Points on a hilly landscape, in no order, each with its height.
From any point a ball rolls to the lowest of the 2 points nearest to it. It stops when none of these is lower. Distance is the straight distance between rows; heights are no part of it.
kido h=65.3: [141  79 125 139 125 121 122 141 125 147  97 117 187  92 183 124 107  87
  94 117 157 214 168]
vomu h=50.0: [155 188 102 176 139  49 183  84 103  78  80 109 177  80 155 138 149 143
 136 156 105 181 104]
fiz h=27.6: [126 153 161  99 121 134 120 166 139 141 173 190  75 162  86 143 130 170
 154 132 138  48  76]
kiv h=16.4: [147 131 101 150 132 164 125 145 115  79 172 101 127 107 142 156 101 119
 143 186 158 132 165]
bunab h=23.3: [ 85  85 138 109 103 156  74 141 128 143 154 103 108 135 144 124 134 102
 145 131 160 109 165]
mozu h=59.5: [138  95 129 145 158  88 147 130 122 106 120  85 161 123 134 123 140 104
 156 145 127 124 135]
ler h=32.3: [ 87  65 167 110 141 149  99 156 114 177 109 123 119 157 134 109 139 113
  90  88 159  80 106]
Misu h=42.5: [128 224 133 125 123 150 128  69 136 113 147 163 129 118  87 109 121 175
 117 118  59 117 134]
zove h=55.5: [134 102 164 123 164 111 171 143 112  97 142  97 155 152 100 184 138 147
 143 137 131  73 148]
zuzat h=41.9: [146 132 128 147 111  91 139 142 139 153  93 153 102 147 121  99 118 135
 112 106 113 125  86]
rut h=30.3: [ 70  53 157  90 128 165  62 139 113 195 114 130 115 140 164  93 152  88
 103  82 185 107 111]
Lemav h=51.2: [154 113 104 161 105 118 125 135 135 115 108 109 143 103 176 110 111  81
 132 159 149 183 138]
zezi h=16.8: [ 99 135 158 102  87 134  78 147 109 157 167 147  65 113 164 108 152 128
 148 159 129 118 126]
Sobi h=59.4: [130 105 129 130 144  95 136 191 116  95 175 100 112 132 122 155 129 133
 179 182 188  61 116]
zag h=27.4: [134  81 104 160 146 138 117 146 132 124  99 115 134 149 123 137 108 119
  82 105 174 127 132]
tegor h=29.4: [135 169  99 152  81 126  98 102 145 122 152 157  70 102 142  57 113 108
 160 129 111 153 143]
Sotum h=25.1: [111 137 109 131  98 144  86  99 152 146 144 145  87 124 132  56 116  87
 169 121 122 133 134]
turak h=9.9: [155 141 109 155 127 131 157 133 118 126 105 136 171 106 162 157 106 148
  60 134 142 232 150]
sep h=32.0: [149 145 118 151 142 117 144 148 135  89 158 136 113 150  86 140  96 137
 152 147 148  85  99]
lino h=26.5: [ 72  94 129  79 105 200  75 136 120 173 147 140  91 136 167 109 133 114
 104  98 151 141 140]
kodo h=21.3: [ 77 128 142  81  89 180  60 130 114 151 166 143  72 133 161  90 145 109
 161 123 134  99 133]
lun h=30.8: [134 131 178  93 116 166 120 182 137 157 166 206  94 149  99 174 123 181
 112 155 153  56  75]
zege h=46.8: [138 154 132 120  97 111 121  90 129 141 118 127 167  98 162 121 124 115
 129 136  95 228 184]
guk h=9.7: [ 69  92 166  84 117 136  79 152  97 143 140 133  75 154 143 141 180 124
 151 139 176  42 101]
Dur h=14.3: [100 123 121 127 107 133 101 141 120 111 171 127  89 130 138 100 140 107
 204 161 137  97 159]
fevus h=17.0: [ 75 115 120  97 119 177  85 176 135 120 173 153  72 164 106 167 117 127
 133 125 212  39 111]
baso h=49.1: [ 98 131 155  43 131 197 129 134 163 149 160 176 106 170  78 168 157 172
 110 100 104  54 119]
Sib h=36.4: [156 137 132 113 123 154 146 141 147 147 124 177 113 154  86 152 119 188
  66  96 111 132 110]
tol h=20.6: [107 117  84 119 116 203  90 164 132 113 153 148  86 153  97 145 104 131
 114 135 205  64 122]
Sinot h=3.7: [156 124 123 136 106 113 155 132 108 131  90 114 165  92 171 137 129 134
  82 141 107 216 151]
Sel h=23.8: [155 117 166 125 121  65 179 166 127 130  98 104 148  98 167 162 141 177
  92 145  92 167 122]
kosos h=28.4: [ 95 120 118 108 120 153  94  90 155 144 122 142  86 130 117  45 123  83
 176  85 101 108 116]
zep h=10.2: [161 145  85 171 142 168 140 140 113  76 165 113 134 121 109 164  90 146
 118 169 149 126 135]
sina h=62.3: [117  69 137 129 124  87 128 136 140 150  92  95 166 104 169  96 120  67
 142 122 146 180 145]
Mafa h=24.4: [121 147 123 100 116 142 112 100 133 119 154 125 105 127  98 106 133 129
 156 135  95 112 153]
nilag h=11.6: [153 135 145 126 106  55 177 120 119 133  57 117 163  91 186 131 140 137
 102 124 109 218 142]
pek h=34.4: [ 99 146 117 102 165 152 132  45 132 142 110 112 184 137 102 127 155 118
 135  69  59 161 164]
zoz h=52.0: [108 104 137  98 147 139 132 139 139 126 142 126 102 167  90 149 139 148
 146 118 124  60 121]
lole h=64.5: [147  88 129 124 103  83 127 147 130 175  90 123 180  85 200  94 129  81
  98 109 174 225 134]
tezom h=14.2: [155 151  65 170 137 175 136 101 111 113 108 131 175 100 145 156 109 136
  64 124 147 214 148]
Tiz h=3.5: [ 86 121 183 100 106 119  80 176  77 158 161 151  69 129 166 133 174 141
 157 164 183  66  86]
Siro h=44.5: [147 155  98 164 140  93 172  91 115 112  68 118 181 109 139 145 126 146
  90 102 108 199 123]
Mito h=23.5: [129 128 151 116 133 108 134 179 135 128 167 144  80 145  97 131 126 150
 160 157 148  56  93]
perap h=22.7: [130 137 160 124  86  99 116 159 114 156 158 135  75 114 169 105 146 157
 155 173 111 128 120]
Varad h=24.6: [122 133  74 139 130 169 118 161 149  90 175 156  79 142  94 154  90 138
 138 155 185  69 104]
Zodu h=36.1: [168 178 129 146 147 128 161 139 136  99 156 158 113 133  68 157  97 167
 127 143 114  96  91]
Paner h=37.6: [149 203 116 160 129  98 135  91 105  95 158 132 115 101 111 116 127 141
 165 175  89 143 152]
Ganan h=53.5: [160 120 105 169 112  90 153 140 126 111  90 119 125 118 149 109 115 112
 118 126 140 158 110]
maros h=46.7: [110 158 119  86 114 188 126  94 146 133 144 142 111 142  97 118 131 151
 106  85  71 105 136]
kiz h=36.2: [111 154 126  91 139 161 121  67 143 147 141 110 180 118 121 123 136 111
 141 105  72 187 191]
Tamo h=28.7: [141 152 148 141 108 104 127 147 122 124 149 135  98 120 126 121 114 145
 153 168 118 117 138]
Raf h=13.3: [ 57 102 142  80 121 166  68 160 117 142 153 135  89 143 130 163 159 123
 135 122 208  36 110]
Sis h=55.4: [178 159 110 182 121  63 178 131 137  96  81 126 124 107 138 115 121 134
 114 152 135 155  69]
nupas h=17.8: [150 131  72 174 169 149 151 112 124  99  90 118 180 117 128 166 110 114
  73 124 144 170 127]
zum h=33.7: [132 193  80 203 176 110 131  65 116  98 133 101 179 114 102 137 144 106
 175 127 101 135 135]
fon h=17.6: [159 110 144 143 114  53 189 149 133 112  67 101 168  93 179 141 136 145
  89 147 126 195 116]
gak h=42.7: [161 155 113 143 154 114 174  82 122 115  76 143 180 121 109 184 113 162
  80  96  92 171 128]
doni h=44.6: [142 169 105 152 132 114 146  77 118 134 109 113 170 106 154 137 129 130
 140 137  96 191 165]
darek h=39.4: [155 203 128 140 139 145 153  95 136 108 154 166 132 135  70 147 115 175
 122 126 100 113 128]
Fus h=30.7: [ 79  82 133  99 126 152  91  95 152 167 120 143 108 153 139  45 144  70
 164  80 126 101 120]
fepi h=32.4: [ 98 126 131  95 162 152 131  73 141 135 121 122 148 155  98 112 136 111
 157  86  60 119 161]
dakur h=29.0: [154 139 160 116 135  85 164 132 129 124 115 121 141 106 136 159 141 176
 114 152  77 161 150]
Vulik h=33.6: [152 131 157 109 110 162 136 171 141 156 158 192 106 147 103 159 115 190
  80 131 138 104  90]
Lem h=37.5: [117 166  99 136 131 137 122  46 141 137 106 151 152 118 116 101 118  91
 124  89  99 198 138]
Fimo h=36.6: [122 127 141 129 113  90 126 108 135 181  89 128 132 122 145  91 128 107
 126 102  95 178 132]
nuna h=24.2: [ 76 102 121  96  87 186  62 122 137 168 162 149  87 128 166  72 138  85
 142 103 143 136 128]
risim h=29.6: [ 97 103 122 112 142 148 120 105 145 126 117 114 127 153 102  99 123 105
 156  91 108  93 130]
bal h=36.5: [117 123 183  75 120 138 130 145 128 173 131 159 102 161 112 134 138 161
  96  91 100  98 101]
Dos h=53.6: [117  80 164 107 174 130 149 151 119 116 116  97 132 157  83 156 148 129
 143 107 123  48 134]
pego h=18.5: [131 138 163 131 108  87 125 193 120 136 170 143  63 140 118 116 152 155
 163 189 163  72  79]
mufep h=24.8: [155  90 103 170 177 127 151 139 141 112  69 106 146 155 109 141 100 117
  81 100 160 113 110]
gamig h=57.5: [147 122 145 135 157 117 152 128 113  98 139  84 156 131 119 158 142 128
 160 154 110 112 164]
sapad h=39.0: [143 123 161 121 132 107 149 154 141 162 116 152  95 152 106 130 131 163
 112 106 112  89  83]
dekir h=17.1: [163 142  72 192 152 143 155 147 114  57 132 103 150 116 131 147  90 121
 120 160 164 146 103]
linu h=28.6: [ 88  62 127 104 132 185  74 127 140 174 118 136 122 136 159  98 120  89
 103  79 162 137 132]
kiso h=32.2: [161  89 128 145 133  92 152 191 128 104 141  98 125 130 153 139 119 130
 121 166 180  84  84]
Vulut h=22.2: [136 115 102 158 122 121 122 165 128  87 164  80 130 104 163 130 113 105
 138 185 167 132 130]
bavi h=32.9: [154 165 119 144 115 132 144 125 109 101 173 144 112 116 110 143 118 156
 150 173  98 114 142]
kuv h=30.4: [127  60 139 133 134 140 114 175 119 141 108  98 151 120 160 139 122 111
  81 123 176 128 140]
Zat h=39.1: [148 130 131 128 119 113 109 121 137 143 107 132 119 135 134  99 125 130
 125 117 115 149 130]
biles h=57.4: [146 108 139 124 161  93 167 162 117  89 166 112 134 137 108 171 124 146
 156 174 144  80 119]
tek h=19.5: [ 80  95 139  89  96 136  89 135 120 134 181 117 111 112 159 126 143  97
 193 158 144 100 174]
Kogak h=61.1: [119 104 144 111 126 124 131 179  97 106 182 103 112 116 135 172 148 148
 164 192 157  73 152]
Tufem h=38.8: [145 153 117 127 152 163 149 105 149 120 113 158 136 153  65 138 110 157
  79  85  99 116 115]
livaz h=61.0: [139  99 137 152 144  95 143 113 135 114  91  84 172 103 155 123 129  95
 149 127 124 168 153]
modaf h=26.6: [106  90 135 123 123 132 102 134 125 141 124 109 104 147 126 106 119  93
 156 116 143 107 134]
bod h=34.2: [103  87 183  93 136 109 109 150 120 188 106 136 119 157 116 124 152 135
  99  86 116  87 100]
Bevi h=46.9: [163 171 128 150 137  68 193 104 112 109  89 110 177  95 147 170 137 149
 104 139  92 195 122]
bikib h=27.3: [149 122 118 158 115 113 143 188 133 105 134 102 112 118 163 133 105 127
 114 161 165 134 116]
Tuz h=21.5: [153 104  69 179 180 161 151 127 128  92 106  96 168 151  99 163 106 106
  73 115 161 121 128]
sedu h=63.4: [122  90 146 128  97  94 106 134 149 187 102 115 167  98 197  86 123  67
 152 133 160 222 139]
nava h=28.8: [152 127 100 152 141 142 134 161 134 102 142 152  95 161  75 128  91 145
 132 146 178  52  90]
Bibiv h=34.5: [108 109 144 127 125 119 127 101 144 166  73 141 137 149 127  83 132 101
 119  61  96 154 121]
vik h=32.6: [130 195 102 171 152 134 126  50 123  97 126 129 147 115 100 122 135 108
 168 115  83 151 147]
Riz h=37.7: [110 142 155  56 119 170 110  79 136 148 156 120 172 113 129 132 161 135
 147 120  57 159 195]
tum h=11.4: [114 121 161 134  93  86  96 181  89 158 151 140  58 134 151 108 160 121
 151 189 183  77  69]
mal h=41.8: [147 189 116 163 124  86 136  84 118 102 115 123 155  76 137 126 131 120
 162 155  94 170 149]
kub h=48.0: [109 138 131  54 132 213 128 119 162 137 146 160 122 157  90 148 143 165
  85  90  95  95 137]
Risi h=36.0: [123 137 115 117 132 130 121  60 143 157  80 147 139 147 126 103 117 116
 121  64  80 182 135]
fuba h=28.9: [122 167 108 141 124 128 110  83 126 120 144 126 126 115 115  98 127 132
 165 119  95 156 156]
Bafo h=44.9: [126 208 133  95 126 169 127  71 161 138 131 153 118 130  84 108 136 144
 104  91  61 142 155]
peset h=32.7: [ 95  84 152 101 132 119 102  98 145 166  94 115 135 154 127  66 134  69
 145  63 115 132 119]
lipe h=49.0: [153 137 105 158  92 101 122  99 128 133  98 126 145  87 176  95 115 105
 131 135 128 219 155]
gokim h=22.8: [156 165  66 191 158 112 146 115 108  71 122  86 169 115 127 142 107 104
 126 153 140 130 123]
vad h=33.0: [146  73 150 131 129 121 143 174 129 142 107 119 159 142 151 151 130 146
  76 110 142 132 124]
Miz h=50.5: [ 94 120 170  79 142 155 142 144 142 129 159 156 116 183  63 160 139 170
 138 108 113  36 116]
zafub h=28.5: [149 186  72 202 167  91 152 101 103  74 117  90 180 119 120 129 143 118
 169 162 114 135 115]
nane h=39.5: [112 102 179  59 127 143 109 113 119 155 150 106 162 116 136 148 161 131
 142 130  84 149 188]
zer h=19.6: [111 137 114 120 109 144  96 120 119 110 172 137  78 133 114  96 116 121
 162 138 139 100 133]
rido h=36.3: [157  78 147 152 134  98 153 197 136 118 114 109 141 122 145 149 119 138
  66 141 171 119  85]
fuput h=40.8: [155 156 126 135 156 145 165 110 143 122 106 142 150 143  89 177 128 172
  80  97  95 144 146]
barop h=52.8: [157 168  91 177 129  57 167  97 124 103  80 116 146 113 131 129 134 127
 145 146 116 156 106]

Call two points neighbours if one is among the 2 nearest of the other. Go from one point of each pair to the other, from neighbour to neighbour, staying as low as possible. Name the highest point that can't be avoided.
zep and zezi => zuzat
Sinot and Bibiv => rido
Dur and Tiz => Bevi
zep and Dur => zum
Dur and Sotum => tegor

Where does a ball stop that starts at each point below?
zag => Sinot
Riz => Dur
Lemav => zezi
Dos => Tiz
sapad => zezi
nane => Dur
Siro => Tiz
darek => Tiz
